Each scene shows the same named points in several views. A view is turned or mirrored, shifted and resized as a whole, has a little noise and may leave points out.
In the rows, zero is written as 128.

Scene 1
View 1
Q54: [119 109  82 100 148 151 117 151 152]
Q343: [133 105  34  81 130 158 110  71 122]
Q733: [123 116  98  90 136 143 120  79 112]
Q457: [131 119  90  80 135 141 122  67 111]
Q899: [114 118 125 102 151 137 132 157 147]
Q347: [123 118 110  90 143 137 129 106 126]
Q113: [104  98 147 165 158 142  99 149 103]
Q936: [122 118 106  93 142 140 120  80 109]
Q582: [114 126 129  90 150 130 138 153 150]
Q19: [114 118 131 100 147 132 128 131 131]
Q97: [107 138 157  86 157 123 157 203 179]
Q836: [ 98  98 156 182 168 146 101 188 122]
Q442: [115 122 114  92 149 139 133 148 145]
View 2
Q457: [183  59 160 182 101 103  90 164  60]
Q19: [162  62 139 151 136 154 117 120 116]
Q582: [168  60 134 135 142 157 120 100 120]
Q899: [152  58 134 149 136 179 132 111 120]
Q936: [172  63 150 171 117 119 104 147  88]
Q343: [142  54 164 206  79 172 129 176  47]
Q733: [171  63 154 174 111 128 107 148  82]
Q97: [158  51 118 115 150 212 143  61 134]
Q836: [115  96 138 160 174 179 144 134 194]
Q347: [169  59 144 158 121 147 114 129  89]
Q54: [138  57 145 170 112 191 138 130  98]
Q113: [132  96 146 171 159 152 125 151 168]
View 3
Q457: [123 128 147 131  86 181 108 184 150]
Q936: [130 141 132 124  93 173  99 184 157]
Q582: [104 126 159 120 123 139 155 129 142]
Q899: [106 120 157 120 129 121 128 129 129]
Q733: [126 136 143 125  98 170 112 174 152]
Q347: [118 126 151 125 108 158 124 156 144]
Q836: [113 162 108  79 162  83 131 104 141]
Q19: [112 131 150 117 122 141 135 140 143]
Q442: [108 119 164 126 122 134 122 136 130]
Q54: [110 118 156 127 123 121  89 147 118]
Q343: [127 122 144 141  86 174  59 200 139]
View 4
Q54: [ 91 112 104  97 116  81 100 151 128]
Q936: [ 62  71 120 165  95  72  73 105 147]
Q97: [114 149  79  52 179 105 124 141 115]
Q442: [ 91 108 103 100 124  84  99 136 138]
Q343: [ 56  35 124 143  47  24  67 144 150]
Q113: [ 81 171 131 168 102 137  63 153 123]
Q347: [ 74  82 109 133 114  76  84 119 140]
Q733: [ 63  70 119 157  93  68  72 115 149]
Q582: [ 87 116  99 114 149 102  94 111 133]

Which points are out of place in each view (at most two, in the order of its rows)? Write - if all are in place.
view 1: Q582
view 2: Q457, Q343
view 3: Q936
view 4: Q54

Scene 2
View 1
Q531: [110 176  99  71 153 119 147  88 158]
Q632: [179 137 119 121 139  81  91 159 189]
Q552: [181 150 135 108 128 111 108 156 177]
Q94: [136 150 121  96 133 109 128 116 166]
Q294: [124 152 104  90 150  95 125 104 167]
Q867: [156 145 140 101 113 117 125 132 171]
Q28: [178 169 133  94 136 128 122 141 167]
Q452: [166 129 154 117 106 110 112 142 177]
Q631: [111 121 130 105 118  97 127  94 165]
Q7: [138 167 135  77 123 141 147 114 156]
Q70: [136 168 101  85 154 106 128 114 169]
Q570: [ 95  96 159 114  88 104 133  88 162]
Q865: [158 190 106  78 159 125 133 129 167]
View 2
Q28: [178 154 118 117 163 156 157  85  88]
Q531: [131  63 102  60 126 147 166 152  66]
Q867: [148 129 103 127 177 153 130  87 105]
Q632: [138 154 136 137 165 153 169 113 138]
Q70: [143 111 119  90 140 149 181 143  96]
Q7: [145  92  76 104 176 148 110  91  74]
Q570: [ 76  50  61 144 207 142  76 112 123]
Q294: [123  97 109 101 148 149 169 154 110]
Q865: [180 138 128  81 136 161 186 118  68]
View 3
Q294: [ 91  76  89 147 135  86 109  82 156]
Q631: [117  95  96 154 153 103  99 153 137]
Q865: [104  77 115  99  66  61 143  31 161]
Q7: [146  96 132 110  79  89 127 147 148]
Q452: [154 155 141 135  97 141 112  95  73]
Q867: [140 106 133 115  90 104 122 137 132]
Q552: [134 144 132 123  84 124 127  31  84]
Q28: [133 118 139 102  55  94 141  44 123]
Q531: [ 92  40  87 120 116  50 127 102 204]
Q94: [115  96 110 134 114  89 116  95 142]
View 4
Q570: [ 48 194  91 158 194 255 102 221 102]
Q94: [100 139 106 125 187 177 150 106 124]
Q552: [173  92 159 129 164 157 138 121 156]
Q294: [ 74 152 100 150 206 157 167  79 125]
Q7: [107 153  86  67 188 207 136 152 115]
Q867: [137 126 134 111 173 189 138 145 140]
Q631: [ 58 173 102 160 202 212 137 146 117]
Q632: [140 109 155 172 176 146 152 101 153]
Q452: [157 115 158 137 162 198 115 181 149]
Q865: [125 117  96  74 187 129 183  43 139]
Q70: [ 89 142 101 121 200 143 175  60 132]
Q531: [ 49 172  56  86 212 157 187  59 106]

Which points are out of place in each view (at most two, in the order of its rows)? Write - if all are in place.
view 1: Q632, Q7
view 2: -
view 3: Q867
view 4: -
